Points, in no order, along strands that fork, close into loops and pass close to each other.
Two points are linked if the straight distance between their rows is under 557. Some points are linked to none.
Q925: 260 -212 -498 -328 110 156 17 146 -183 83 348 213 156 401 112 155 -31
 -481 174 18 -145 -6 58 -177 -103 169 -220 224 425 213 10 201 48 -141
 -121 361
Q826: -121 -429 13 -230 124 239 -429 48 -64 91 89 -270 498 -153 158 -25 236
 309 -106 -8 191 -2 348 -297 -250 32 -425 -184 -154 -154 -449 -84 273
 -122 507 59
Q872: -284 -213 394 81 -195 -19 -92 202 -356 359 -45 -477 29 -168 -158 144 527
 429 -88 -391 -103 57 -220 132 38 398 329 -420 233 -268 -429 -20 -21
 -158 499 -215
Q115: -48 175 -191 136 147 -189 139 -185 296 -161 29 469 -95 126 19 135 -78
 -197 177 121 112 -113 -249 -37 -169 122 221 206 50 -227 438 20 -221
 -223 -544 107
Q340: -40 247 -99 136 59 -200 179 76 237 -199 13 318 -176 103 -161 65 -219
 -260 193 -114 -33 -56 -288 228 194 237 340 284 228 123 192 144 -434 7
 -311 116
Q509: -291 72 210 164 -141 -99 52 413 -109 120 -144 -94 -162 -43 -148 39 207
 64 -9 -337 -218 46 -246 394 311 367 353 56 362 25 -311 87 -372 24 217
 -64
Q387: 131 42 -357 -94 52 -130 100 199 21 -64 148 290 -35 295 -138 161 -125
 -495 204 -210 -177 -29 -290 22 95 368 177 347 427 297 63 208 -344 -162
 -164 214
Q212: -17 -354 -251 -377 187 427 -289 143 -198 118 281 -110 400 103 222 19 179
 24 66 41 80 -64 364 -270 -217 128 -491 78 91 28 -431 97 224 -114 302
 216
Q458: 186 169 355 304 -203 -46 56 -401 75 -247 -129 -137 -371 -349 -121 -319
 -371 344 -252 133 32 65 231 9 303 -557 74 -281 -523 175 206 -129 138
 395 34 -440
Q723: 221 -69 -381 -378 118 245 -20 120 -336 -13 313 15 59 317 22 119 -119
 -427 76 -32 -168 65 100 -163 81 43 -348 227 319 497 -28 188 10 52 27
 327
Q75: 32 -87 -439 -77 152 -20 127 -195 98 -73 133 450 94 287 144 124 -116 -358
 135 227 10 -86 -57 -173 -310 78 -26 244 165 -224 371 17 -2 -221 -612
 237
Q525: -104 -258 476 -8 -195 89 -229 85 -186 173 -49 -605 319 -401 -182 83 245
 487 -271 -236 95 77 201 -284 23 8 -20 -599 -315 -92 -469 -173 233 -114
 668 -271
Q902: 93 164 -106 77 74 -108 113 -89 93 -116 -13 260 -165 55 -84 52 -76 -178
 80 27 16 27 -177 104 -24 71 117 235 109 48 307 56 -229 -52 -353 125
Q817: 166 243 -180 -61 -69 -36 121 203 -258 -179 -18 90 -208 84 -167 -102 -318
 -469 -39 -207 -235 61 -175 302 423 47 121 369 276 636 6 100 -333 236 32
 156
Q988: 153 169 307 143 -69 21 -23 -261 -17 -99 -83 -192 -178 -264 -63 -168 -208
 270 -161 58 75 98 205 -47 142 -434 -55 -184 -322 164 105 -98 47 284 123
 -261
Q747: -154 -315 176 -32 -48 -14 -167 -36 128 256 -39 -252 434 -129 62 52 271
 358 -78 85 233 -44 96 -273 -358 -1 -115 -449 -356 -446 -246 -87 479
 -202 366 -139
Q157: 37 -306 -468 -299 213 249 -21 -26 -44 131 185 221 298 354 263 52 79 -175
 173 195 76 -167 188 -196 -400 169 -243 196 173 -206 -84 102 303 -138
 -208 270
Q423: 89 -25 -149 -107 79 59 57 235 -101 114 107 65 -21 177 -95 147 219 -244
 84 -141 -154 55 -148 24 30 331 69 207 360 101 -104 122 -222 -190 12 127
Q807: 116 105 85 2 69 -2 69 -13 -13 50 -65 -13 -119 -2 -50 -18 92 -44 -8 14 -2
 59 -76 64 32 -32 -31 42 68 43 104 6 -67 50 -53 -17
Q30: -126 -491 77 -184 41 215 -487 48 -54 50 18 -368 590 -250 151 -59 175 396
 -171 -39 166 32 360 -364 -238 31 -417 -252 -253 -146 -486 -146 308 -152
 610 45
Q505: 195 -6 -228 -184 139 121 64 91 -163 47 183 124 31 199 -3 94 24 -308 92
 51 -101 23 -58 -71 -40 119 -126 199 257 194 85 93 -76 -63 -137 208
Q463: 46 -42 303 154 -130 -109 -29 -223 176 38 -59 -206 208 -287 27 -36 -45
 393 -104 190 186 -14 224 -201 -196 -306 -57 -468 -620 -301 34 -181 481
 -20 174 -258
Q994: -148 -369 239 -28 -87 42 -251 8 90 201 -63 -373 496 -225 33 70 228 465
 -149 16 192 -26 175 -296 -282 8 -185 -530 -406 -367 -349 -144 507 -218
 495 -135
Q727: 185 -84 -311 -289 120 198 15 108 -217 76 227 78 109 253 45 82 -9 -359
 107 36 -87 39 64 -131 -49 93 -237 161 308 203 -6 155 53 -41 -70 260
Q891: -53 -325 -498 -395 266 325 -187 -295 -47 -149 176 55 372 150 382 -31
 -193 16 101 196 86 -65 403 -240 -294 -142 -582 264 -126 77 -76 13 224 2
 -126 254
Q688: 48 204 429 423 -247 -192 93 38 135 -100 -262 -69 -353 -261 -169 -325
 -155 244 -198 -85 -81 51 -41 313 319 -127 358 -121 -138 33 33 -32 -129
 334 35 -286
Q393: -86 83 28 111 16 -73 122 271 13 50 -54 41 -135 54 -130 47 168 -84 65
 -228 -140 61 -282 241 134 347 232 150 299 69 -77 102 -339 -48 20 9
Q977: -141 -259 -459 -327 246 331 -127 -422 11 -214 103 69 290 95 407 -87 -299
 16 55 279 67 -38 378 -275 -255 -274 -588 262 -270 46 74 -74 204 88 -223
 198
Q578: -224 -180 415 115 -243 -39 -27 133 -206 366 -109 -442 30 -173 -146 103
 456 461 -129 -310 -76 80 -191 90 1 280 301 -423 49 -285 -345 -63 38
 -115 476 -273
Q602: -80 -77 -9 -46 85 112 -188 -461 129 -233 -3 -105 142 -189 288 -85 -301
 231 -89 294 124 53 385 -231 -162 -504 -457 -104 -527 -50 135 -198 271
 135 -26 -28
Q391: -3 -199 -262 -178 62 123 26 318 -109 314 173 82 40 262 9 283 415 -225
 149 -157 -138 12 -137 -65 -111 492 90 38 499 -121 -227 208 -108 -379
 108 147
Q175: -3 108 302 368 -118 -287 115 -1 316 32 -198 35 -168 -138 -47 4 178 273 9
 -51 8 -27 -228 121 -29 100 378 -137 -148 -385 106 -64 -101 -50 -47 -240
Q221: -21 -116 317 113 -138 -168 -41 -98 187 146 -108 -231 302 -200 28 16 139
 396 -86 141 203 -62 74 -195 -268 -158 16 -501 -532 -449 -85 -140 491
 -144 185 -270
Q767: -49 151 -279 84 151 -154 133 -79 259 -124 85 486 -54 209 -40 204 -92
 -289 249 49 105 -132 -267 -42 -156 215 293 259 181 -161 392 64 -284
 -272 -545 125
Q559: 150 59 -110 -77 124 75 88 -1 -89 7 32 81 -52 77 -36 46 32 -205 53 35 -66
 77 -81 12 -18 21 -70 141 210 179 127 67 -111 -5 -143 122
Q669: -78 11 -55 -12 26 9 19 -554 243 -217 -103 73 7 -56 284 -100 -310 173 1
 360 137 -51 251 -182 -219 -563 -317 -117 -559 -209 386 -218 332 150
 -324 -57
Q850: 23 49 285 281 -140 -257 83 -37 257 143 -180 -39 -67 -124 -21 21 237 297
 -16 29 70 -42 -220 20 -166 -12 287 -244 -241 -494 115 -121 126 -141 -22
 -270
Q17: -207 308 214 428 -97 -338 160 50 507 -127 -159 256 -282 -45 -125 15 -66
 161 170 -63 115 -132 -354 240 107 187 511 32 -58 -306 190 24 -329 -2
 -296 -132
Q163: 155 180 292 426 -213 -300 158 -244 293 -166 -211 38 -335 -242 -62 -208
 -118 306 -85 131 26 -27 -78 131 52 -289 282 -183 -378 -270 334 -125 60
 158 -204 -286
Q299: -53 -49 0 53 36 -175 -20 -227 198 58 -91 133 163 36 218 35 122 123 22
 283 212 -140 17 -150 -443 -163 -74 -116 -286 -548 206 -133 424 -138
 -224 -18
Q582: 340 58 -376 -348 -15 100 4 142 -385 -76 269 43 -76 270 -79 56 -247 -580
 14 -194 -276 74 -76 -26 244 27 -150 337 313 728 18 140 -152 154 67 312
Q798: 118 204 -47 -200 -144 73 7 446 -439 2 0 -141 -164 36 -153 -98 -118 -383
 -130 -306 -272 45 -82 284 512 49 62 349 328 733 -314 89 -302 249 288 81
Q450: 149 196 368 357 -204 -153 88 -174 117 -135 -219 -74 -357 -218 -136 -316
 -188 266 -191 23 -38 47 -8 211 274 -268 248 -98 -213 51 175 -74 -48 342
 -58 -284
Q813: -56 -94 -365 11 177 -61 53 -102 170 -13 106 478 107 262 130 172 67 -287
 178 169 104 -140 -103 -169 -370 170 75 200 171 -360 287 26 49 -305 -524
 204
Q923: 10 0 209 228 -70 -236 78 -122 280 125 -161 11 37 -114 77 79 241 251 -6
 127 136 -66 -145 -42 -275 -54 179 -294 -302 -554 137 -133 279 -190 -74
 -219
Q369: 130 -8 367 238 -191 -143 5 -288 198 -76 -78 -248 90 -392 -25 -48 -142
 398 -184 161 153 16 256 -169 -68 -390 13 -476 -685 -227 85 -159 430 47
 165 -322
Q915: -137 -193 -324 -236 184 272 -119 -466 48 -262 74 30 206 19 379 -67 -343
 36 42 286 48 -7 381 -229 -206 -387 -551 169 -351 61 127 -121 186 131
 -211 172
Q57: 117 105 -5 -142 134 165 1 -223 -130 -97 52 -41 -69 -29 30 -61 -162 -78
 -39 144 23 112 166 -49 27 -308 -290 84 -69 277 191 -49 6 169 -79 73
Q637: 71 15 91 -121 138 164 -69 -119 -148 -18 79 -123 74 -71 50 -13 -67 71 -36
 101 110 81 191 -114 -19 -223 -321 -38 -77 165 15 -18 71 104 89 13
Q388: 154 177 -117 -284 99 274 -28 -103 -294 -181 145 -121 -73 7 -30 -59 -303
 -233 -83 21 -83 180 191 -3 261 -316 -333 163 24 626 93 12 -121 256 74
 73
Q529: 133 230 107 202 -4 -136 104 -172 117 -186 -162 109 -277 -97 -65 -149
 -134 9 -3 48 -12 54 -113 193 137 -155 151 120 -17 77 276 -53 -211 166
 -250 -34
Q646: -254 282 255 421 -96 -300 104 181 365 -109 -185 181 -287 -71 -149 -54
 -98 123 99 -124 25 -60 -264 350 252 226 461 83 93 -149 64 48 -364 99
 -149 -105
Q734: 41 -115 -275 -153 67 42 63 322 -115 201 167 108 -6 276 -76 243 275 -316
 139 -225 -217 24 -177 -27 18 483 110 159 515 49 -177 202 -203 -303 95
 121
Q900: -48 -47 -120 -181 171 208 -87 -365 -19 -166 89 -14 127 -29 215 -38 -282
 38 -22 271 68 76 320 -177 -129 -410 -488 42 -258 130 185 -96 165 153
 -123 127
Q663: 66 5 215 184 -124 -261 65 -238 290 63 -141 -23 89 -148 80 5 86 302 -61
 240 149 -73 -5 -87 -270 -228 85 -350 -480 -500 192 -189 414 -92 -109
 -249
Q937: 126 136 238 65 -8 -19 8 -328 48 -93 -86 -95 -182 -188 -2 -122 -179 160
 -102 145 87 53 175 -59 22 -429 -136 -149 -313 81 248 -129 111 224 -45
 -169
Q322: -333 83 279 256 -182 -140 53 356 8 85 -172 -68 -178 -70 -130 29 176 165
 -12 -323 -115 29 -288 377 230 370 384 -21 291 -96 -234 44 -359 9 186
 -104
Q261: -326 130 213 313 -80 -214 79 276 179 51 -157 16 -194 -39 -123 31 178 155
 48 -234 -90 8 -287 329 167 384 431 2 185 -195 -113 74 -363 -35 47 -116
Q814: 145 106 -315 -206 100 76 145 -280 -77 -229 67 154 -113 179 51 7 -353
 -395 73 185 -117 109 7 -39 64 -247 -191 238 50 315 404 6 -120 115 -401
 236
Q77: -191 -258 448 -10 -234 106 -172 114 -249 278 -41 -610 227 -319 -176 94
 322 499 -222 -285 59 63 88 -228 20 126 39 -591 -207 -106 -457 -109 153
 -130 642 -247
Q856: -196 -208 489 44 -251 33 -80 146 -276 312 -70 -577 120 -217 -164 85 397
 467 -191 -292 -11 59 -48 -76 38 178 203 -522 -67 -177 -404 -71 114 -45
 562 -292
Q819: 62 56 178 140 -94 -201 61 -443 263 -124 -114 19 -25 -180 127 -75 -156
 253 -58 332 138 -65 135 -122 -195 -522 -70 -277 -617 -381 358 -203 436
 26 -211 -219
Q700: 261 160 -307 -193 -44 -5 52 200 -317 -112 108 79 -148 187 -137 -31 -294
 -549 14 -248 -271 64 -174 161 365 82 19 403 326 723 -9 128 -273 181 41
 239
Q811: 209 -160 -487 -244 98 86 41 203 -97 129 293 252 73 413 49 227 46 -496
 180 -71 -130 19 -60 -165 -87 333 -48 220 518 132 -44 228 -92 -273 -113
 330
Q427: 289 18 -359 -427 64 284 -70 134 -394 -72 344 -24 16 291 5 70 -243 -460
 -22 -78 -223 72 81 -150 177 -47 -368 257 250 677 -17 146 -50 109 95 284
Q349: -24 -253 387 -16 -130 96 -269 20 -50 85 -21 -489 359 -358 -46 22 114 434
 -268 -99 160 64 271 -333 -67 -91 -180 -511 -394 -76 -362 -149 257 -85
 589 -187
Q357: -79 -301 -268 -209 80 193 -30 283 -142 394 173 61 98 247 15 309 536 -153
 144 -130 -88 -28 -81 -99 -210 535 88 -32 496 -310 -294 152 -3 -443 125
 118
Q490: 217 233 -127 -391 -23 229 -79 153 -490 -101 186 -164 -117 34 -133 -70
 -277 -375 -145 -174 -203 83 103 67 425 -206 -224 300 164 853 -158 66
 -159 304 279 100
Q868: -379 299 269 469 -138 -254 131 350 302 -58 -211 163 -321 -76 -221 -70
 -170 5 85 -187 -7 -58 -251 464 418 240 456 50 178 1 -25 105 -437 188
 -40 -79
Q475: 6 221 132 -72 -179 41 36 412 -343 3 -83 -190 -186 -60 -177 -194 -66 -208
 -183 -282 -252 41 -69 373 523 36 108 230 301 574 -330 18 -299 309 280
 -24
Q19: -181 308 9 311 31 -265 175 48 335 -238 -78 334 -245 61 -170 -13 -267
 -105 243 -47 92 -146 -293 276 195 202 420 233 106 -3 229 105 -441 61
 -390 -3
Q885: -271 91 -139 64 -53 -93 98 456 -15 64 48 98 -127 162 -171 157 98 -248
 170 -403 -200 -36 -345 287 254 573 359 208 460 131 -274 226 -434 -138
 122 98
Q448: 190 205 -109 -311 65 266 -61 16 -384 -155 165 -170 -115 23 -80 -95 -306
 -277 -97 -70 -134 150 167 40 336 -256 -259 210 79 742 -10 18 -140 274
 179 85
Q269: 209 -32 -299 -270 0 89 16 357 -302 103 200 33 -5 298 -101 152 94 -461 32
 -242 -250 57 -134 1 149 301 -39 265 440 422 -181 229 -176 -77 161 201
Q751: -44 16 84 120 -96 -108 -47 -527 271 -201 -89 -21 4 -178 195 -82 -280 304
 -82 341 131 -32 310 -146 -175 -595 -210 -275 -686 -273 322 -236 456 103
 -211 -184
Q392: 20 177 -214 83 96 -184 146 -60 181 -223 39 337 -169 120 -116 81 -259
 -329 191 -37 -52 -17 -261 137 98 142 231 287 179 143 312 115 -382 -44
 -410 130
Q880: 19 159 -98 145 84 -205 150 -239 279 -152 -117 361 -144 23 40 55 -30 -52
 79 180 101 -77 -201 -28 -142 -56 173 151 -77 -281 472 -65 -92 -127 -516
 8
Q457: -108 -221 198 68 -108 -173 -64 -64 179 263 -98 -192 381 -116 87 84 314
 356 -61 146 225 -117 -1 -162 -372 -47 37 -492 -402 -592 -124 -125 523
 -236 167 -229
Q607: -157 305 59 245 -184 -178 47 447 -82 -170 -151 106 -264 -89 -214 -198
 -302 -369 -63 -214 -173 10 -184 529 626 58 319 273 312 452 -193 84 -409
 342 101 85
Q524: -131 -201 208 124 -112 -219 5 -27 226 271 -134 -104 245 -96 58 138 363
 294 -39 140 164 -86 -122 -120 -407 40 170 -474 -347 -681 -48 -150 468
 -285 130 -259
Q249: -107 317 95 275 -165 -189 60 341 1 -221 -188 86 -323 -120 -206 -247 -304
 -210 -119 -168 -124 14 -138 495 570 -21 321 232 247 393 -93 70 -409 348
 7 37
Q160: -251 46 30 86 -56 -54 85 399 -87 120 -40 0 -125 66 -150 89 228 -111 67
 -361 -224 23 -306 342 240 492 310 133 412 88 -271 114 -392 -89 157 11
Q781: -39 25 -189 -25 100 -57 98 -358 138 -137 -40 300 -12 132 211 41 -109
 -101 67 334 87 -83 15 -118 -289 -232 -132 121 -138 -290 416 -93 149 -46
 -580 156
Q904: 65 -349 -573 -406 205 389 -131 -154 -103 -41 278 99 381 262 335 21 -97
 -116 152 164 52 -87 343 -255 -266 5 -479 282 59 60 -127 130 262 -42
 -133 303
Q613: 47 93 216 154 -22 -100 99 53 74 67 -101 -37 -162 -47 -87 -56 123 84 -46
 -37 -10 52 -132 121 27 29 150 -6 15 -100 73 -64 -123 22 -17 -97
Q313: 45 -173 -270 -208 212 198 -31 23 -99 153 148 113 209 243 192 67 139 -147
 122 174 53 -94 119 -163 -255 97 -279 106 162 -117 -78 90 209 -115 -80
 223
Q963: -9 35 140 -82 -54 85 41 305 -271 165 -57 -204 -89 -15 -160 -12 243 -37
 -82 -257 -189 97 -127 196 196 213 109 68 295 205 -279 63 -245 38 274
 -69
Q254: 219 -67 -429 -176 69 6 74 202 -91 11 239 255 2 363 -79 198 -31 -514 155
 -138 -196 12 -191 -61 38 294 78 273 455 286 47 214 -231 -218 -127 245
Q143: 21 -42 106 -164 22 166 12 261 -262 247 41 -244 16 35 -117 26 363 23 -58
 -167 -115 79 -63 31 61 195 -48 -49 258 108 -280 79 -128 -50 331 -36
Q721: 160 161 -129 -86 94 8 80 14 -156 -97 18 67 -126 55 -98 -14 -96 -266 33
 -38 -120 79 -117 132 127 12 1 223 199 321 141 81 -212 92 -126 124
Q82: -18 32 52 104 5 -224 62 -331 268 -46 -111 216 48 -14 186 -5 19 144 -14
 312 164 -112 -45 -92 -351 -306 -33 -125 -379 -476 383 -194 340 -65 -355
 -87
Q605: 13 160 257 315 -86 -210 75 58 215 -27 -216 60 -239 -109 -96 -86 59 170 4
 -60 -26 25 -206 217 60 55 307 21 -18 -163 97 -55 -211 61 -107 -148
Q668: 70 30 186 -59 67 117 -132 -64 -75 29 53 -202 93 -147 6 -68 2 182 -92 73
 120 78 229 -151 -49 -241 -274 -144 -184 91 -40 -90 104 84 191 -94
Q229: -221 160 101 212 -17 -173 108 259 174 -22 -107 119 -156 32 -120 47 86 -6
 135 -208 -50 -24 -299 285 171 376 369 130 231 -52 -40 100 -415 -50 -57
 -27
Q652: -60 91 -276 32 56 -148 128 278 114 -28 127 293 -66 287 -173 217 -61 -358
 271 -291 -130 -104 -357 124 113 515 332 287 423 180 -21 221 -439 -173
 -107 127
Q722: -106 271 118 375 -28 -326 164 -137 482 -214 -151 358 -281 -15 -40 -1
 -107 105 185 50 166 -125 -290 142 35 55 464 98 -119 -371 408 -16 -259
 -31 -438 -107
Q260: -105 296 213 351 -141 -220 91 248 129 -228 -257 93 -360 -173 -175 -255
 -252 -99 -103 -139 -83 30 -145 485 542 -47 353 108 152 281 11 58 -357
 368 -35 -53
Q165: 166 182 -37 -133 109 161 16 -136 -194 -115 47 -106 -115 -29 -36 -90 -195
 -108 -71 65 -14 145 115 25 162 -313 -239 87 -19 435 134 -15 -66 244 -11
 27
Q316: -312 -165 223 92 -126 22 -35 270 -295 324 -38 -332 -64 -50 -119 174 528
 277 -32 -406 -153 51 -297 224 53 472 344 -220 350 -255 -370 -12 -135
 -209 403 -154
Q639: -10 131 189 -53 -162 55 -5 359 -343 105 -67 -259 -110 -52 -167 -141 110
 -38 -163 -282 -173 59 -83 324 371 68 84 107 278 406 -352 19 -260 210
 319 -102
Q895: 56 82 -158 -179 166 193 4 -330 -78 -159 64 15 -34 33 153 -47 -239 -91 10
 273 23 80 214 -128 -58 -337 -393 81 -114 192 229 -47 42 150 -205 116
Q182: 119 -200 -440 -171 159 91 49 175 -36 159 222 267 136 353 75 259 174 -366
 164 4 -67 -61 -29 -152 -241 338 -41 166 453 -114 -55 147 19 -309 -198
 289
Q85: 115 -329 -445 -399 125 342 -110 169 -189 260 313 79 276 373 188 164 189
 -264 200 59 -23 -67 211 -204 -247 313 -267 129 394 -40 -277 220 204
 -216 63 331
Q51: 68 207 -3 141 47 -127 129 -101 99 -157 -91 199 -241 -22 -121 -49 -96 -70
 60 18 -1 42 -181 180 111 -21 183 181 56 28 271 6 -240 41 -316 27
Q194: -106 -180 -123 -68 146 -36 -93 -141 110 141 -49 192 251 137 253 40 226
 80 60 298 209 -179 38 -179 -502 -12 -91 -32 -137 -534 64 -100 453 -171
 -171 39
Q624: -164 -478 179 -102 -84 117 -394 48 -8 137 -35 -458 568 -268 43 35 239
 478 -186 -77 165 23 290 -355 -222 46 -276 -487 -314 -258 -478 -176 390
 -230 609 -52
Q375: 80 -30 331 16 -31 76 -175 -91 -24 30 8 -278 123 -256 11 -39 -5 306 -173
 16 154 74 281 -227 -66 -293 -231 -297 -331 41 -89 -113 196 88 310 -186
Q746: 49 -83 163 -185 86 304 -349 3 -207 -74 168 -313 214 -291 40 -104 -50 186
 -219 -62 70 173 402 -233 110 -277 -452 -93 -136 323 -241 -91 13 70 450
 -31
Q226: 111 132 155 60 14 -74 37 -259 67 -49 -78 -27 -113 -115 39 -83 -60 115
 -29 181 120 46 78 -55 -83 -344 -97 -90 -241 -68 280 -136 111 123 -183
 -84
Q719: 125 196 189 231 -70 -127 94 -160 104 -171 -191 22 -366 -146 -114 -228
 -159 99 -56 36 -17 49 -60 194 198 -233 179 26 -80 77 250 -62 -144 243
 -184 -158
Q140: -134 -284 -339 -204 173 57 -95 -123 90 178 -33 263 374 264 337 22 230 41
 120 272 204 -251 109 -192 -638 124 -84 65 -32 -574 -31 -20 503 -258
 -220 108
Q852: 64 149 -7 115 63 -150 108 -253 167 -101 -105 206 -162 -16 34 -16 -50 -35
 39 187 76 6 -126 13 -141 -139 56 58 -117 -173 393 -73 -29 -24 -419 19
Q878: -95 -104 227 -114 -11 98 -5 226 -280 287 -28 -277 21 -34 -99 38 423 150
 -70 -198 -64 69 -111 30 8 211 41 -145 223 -20 -298 44 -93 -102 372 -123
Q539: -53 85 -93 -42 26 39 88 -574 174 -259 -108 89 -154 -10 192 -95 -339 -2
 -11 383 69 -12 185 -130 -111 -588 -283 -46 -405 -86 460 -215 160 189
 -439 6
Q13: 156 136 372 253 -175 -42 -19 -313 54 -177 -75 -236 -191 -416 -94 -229
 -287 383 -233 88 63 100 283 -90 194 -502 23 -323 -536 156 98 -122 195
 270 195 -422
Q321: -144 43 -229 43 -2 -108 135 413 64 51 119 183 -92 265 -181 188 33 -327
 218 -332 -202 -47 -327 217 210 592 329 267 474 199 -170 230 -441 -151
 29 108
Q119: 60 -161 362 35 -45 81 -226 -44 -27 26 -39 -404 260 -367 -28 -42 1 417
 -233 -15 169 91 322 -333 -28 -203 -224 -408 -424 -6 -218 -152 242 -8
 477 -180
Q874: -393 305 179 390 -154 -237 90 446 158 -85 -204 126 -269 -71 -234 -86
 -243 -167 49 -211 -45 -50 -213 513 537 222 410 129 292 171 -101 135
 -469 244 21 9
Q300: -43 52 -68 111 55 -168 90 -383 243 -97 -88 283 -41 37 201 31 -46 29 13
 323 163 -114 -23 -107 -323 -291 -20 7 -308 -453 462 -184 245 -71 -477
 -3
Q258: 112 -312 -491 -306 122 203 -22 164 -95 272 274 206 200 407 173 194 228
 -348 169 54 -58 -86 88 -187 -266 356 -109 148 448 -145 -176 196 149
 -290 -82 298
Q318: -83 -324 -450 -272 208 172 -97 -68 40 171 79 276 383 315 324 31 209 -30
 137 237 171 -241 178 -205 -533 180 -150 150 81 -439 -87 45 425 -219
 -204 187
Q485: -80 -390 -188 -306 200 302 -263 32 -71 156 153 -106 458 65 267 -17 200
 133 60 74 174 -104 319 -265 -311 86 -420 -21 -3 -127 -355 49 269 -134
 281 142
Q308: 121 -77 -188 -364 193 369 -198 88 -264 -55 298 -150 173 46 81 7 -87 -170
 -31 17 -35 128 340 -188 46 -104 -537 147 73 452 -145 83 37 73 189 199
Q124: 160 221 -100 -43 28 -34 92 88 -163 -139 -29 51 -200 33 -138 -84 -217
 -318 -11 -122 -169 87 -143 211 286 6 81 291 232 440 57 71 -291 171 -74
 104
Q956: -112 279 2 292 64 -297 181 -92 374 -221 -101 385 -278 44 -120 37 -185
 -55 247 15 135 -155 -293 179 94 148 405 209 16 -118 340 62 -362 -26
 -459 -4
Q754: -146 -458 -113 -303 149 290 -347 54 -56 136 86 -175 501 -24 216 -66 256
 265 6 36 183 -97 364 -314 -326 102 -392 -117 -97 -234 -459 -27 338 -192
 443 115
Q519: -82 211 409 442 -230 -257 84 161 168 -94 -287 -17 -394 -256 -153 -298
 -139 203 -149 -123 -72 53 -97 410 391 -51 390 -90 -16 31 -36 13 -249
 302 14 -203
Q370: 55 -292 -339 -414 200 392 -215 126 -196 117 281 -28 304 176 193 60 85
 -99 124 70 25 -10 322 -244 -180 121 -502 112 168 146 -313 157 210 -104
 186 286
Q430: -23 -229 -198 -240 187 235 -131 7 -94 148 117 -2 296 179 222 20 188 -1
 111 177 129 -114 205 -212 -308 80 -353 20 34 -127 -199 48 250 -105 62
 176
Q690: 232 244 -117 -274 -83 160 -7 266 -464 -87 130 -152 -156 53 -138 -110
 -228 -408 -181 -253 -245 71 -1 176 534 -130 -91 368 228 857 -202 33
 -189 305 260 98
Q862: -100 284 259 456 -138 -252 71 158 189 -188 -254 131 -394 -177 -211 -268
 -268 50 -89 -106 -13 16 -135 469 450 -53 389 54 78 126 81 23 -319 341
 -74 -85
Q268: 35 48 -51 22 94 -46 106 166 -6 52 10 95 -61 111 -83 108 167 -166 105
 -117 -99 19 -219 127 62 300 157 176 294 47 -13 96 -284 -140 -70 52
Q965: 56 117 82 67 59 -94 55 -288 120 -58 -82 87 -101 -44 76 -31 -44 61 10 203
 131 -19 -19 -43 -158 -253 -60 -41 -198 -179 334 -124 77 55 -273 -44
Q765: 190 202 414 451 -271 -156 108 -249 158 -195 -203 -127 -384 -318 -138
 -343 -251 353 -204 91 -1 60 97 135 276 -402 266 -283 -461 25 190 -105
 140 348 -20 -397
Q972: -81 -99 196 238 -159 -318 86 -75 350 191 -151 8 180 -110 69 124 360 306
 -8 147 143 -102 -192 -55 -369 -3 263 -399 -372 -770 83 -162 400 -316
 -37 -292
Q106: -83 -31 449 1 -197 63 -11 227 -317 232 -93 -482 -4 -183 -187 -38 270 299
 -199 -296 -79 75 -5 110 179 77 122 -255 42 135 -403 -35 -150 117 470
 -263
Q657: 194 73 385 325 -212 -147 36 -334 185 -123 -107 -235 -22 -404 -96 -131
 -221 440 -212 187 101 23 267 -120 61 -439 67 -505 -749 -157 151 -180
 432 81 117 -404
Q763: 142 -289 -381 -411 160 370 -132 188 -243 159 336 12 259 317 152 98 128
 -226 151 38 -52 -9 265 -226 -150 195 -395 124 291 164 -272 188 186 -110
 121 293
Q766: 11 -15 -297 -79 123 11 81 -329 53 -122 24 317 7 187 172 58 -145 -250 110
 303 45 -42 -9 -130 -254 -123 -130 187 9 -146 399 -59 64 -82 -601 236
Q84: 25 177 -31 19 1 31 118 -596 154 -279 -168 117 -263 -49 124 -125 -368 -27
 -6 327 26 76 116 -81 -8 -598 -204 -49 -358 17 512 -169 40 240 -427 -35
Q533: -212 -157 190 -45 -100 94 -43 259 -303 284 -22 -260 -56 -29 -124 119 500
 164 -39 -292 -151 45 -206 112 22 376 206 -173 320 -113 -344 38 -130
 -176 406 -111
Q133: 111 90 246 248 -149 -257 114 -357 259 -68 -133 0 -30 -186 76 -56 -56 315
 -62 268 155 -56 62 -72 -171 -413 71 -311 -553 -401 313 -206 376 1 -158
 -231

How many points has the smallest loop of links through each point below? Write - if it is on no loop.
Q817: 10
Q509: 6
Q852: -
Q82: -

A fork is a point with three links, a tip a point with one. Leave the first point through the second and follow the links. Name the first fork or tip that comes.
Q582 / Q700: Q559
Q19 / Q956: Q874
Q457 / Q747: Q485
Q140 / Q194: Q813
Q490 / Q448: Q57
Q509 / Q322: Q393
Q115 / Q880: Q450
Q387 / Q652: Q160
Q450 / Q688: Q607
Q763 / Q85: Q811

Name the points in between on the shortest way along the links from the first point to the second, in order.
Q868 / Q902: Q646 Q17 Q722 Q956 Q19 Q340 Q392
Q258 / Q509: Q182 Q811 Q254 Q387 Q652 Q321 Q885 Q160
Q124 / Q427: Q817 Q700 Q582
Q77 / Q57: Q525 Q349 Q119 Q375 Q668 Q637
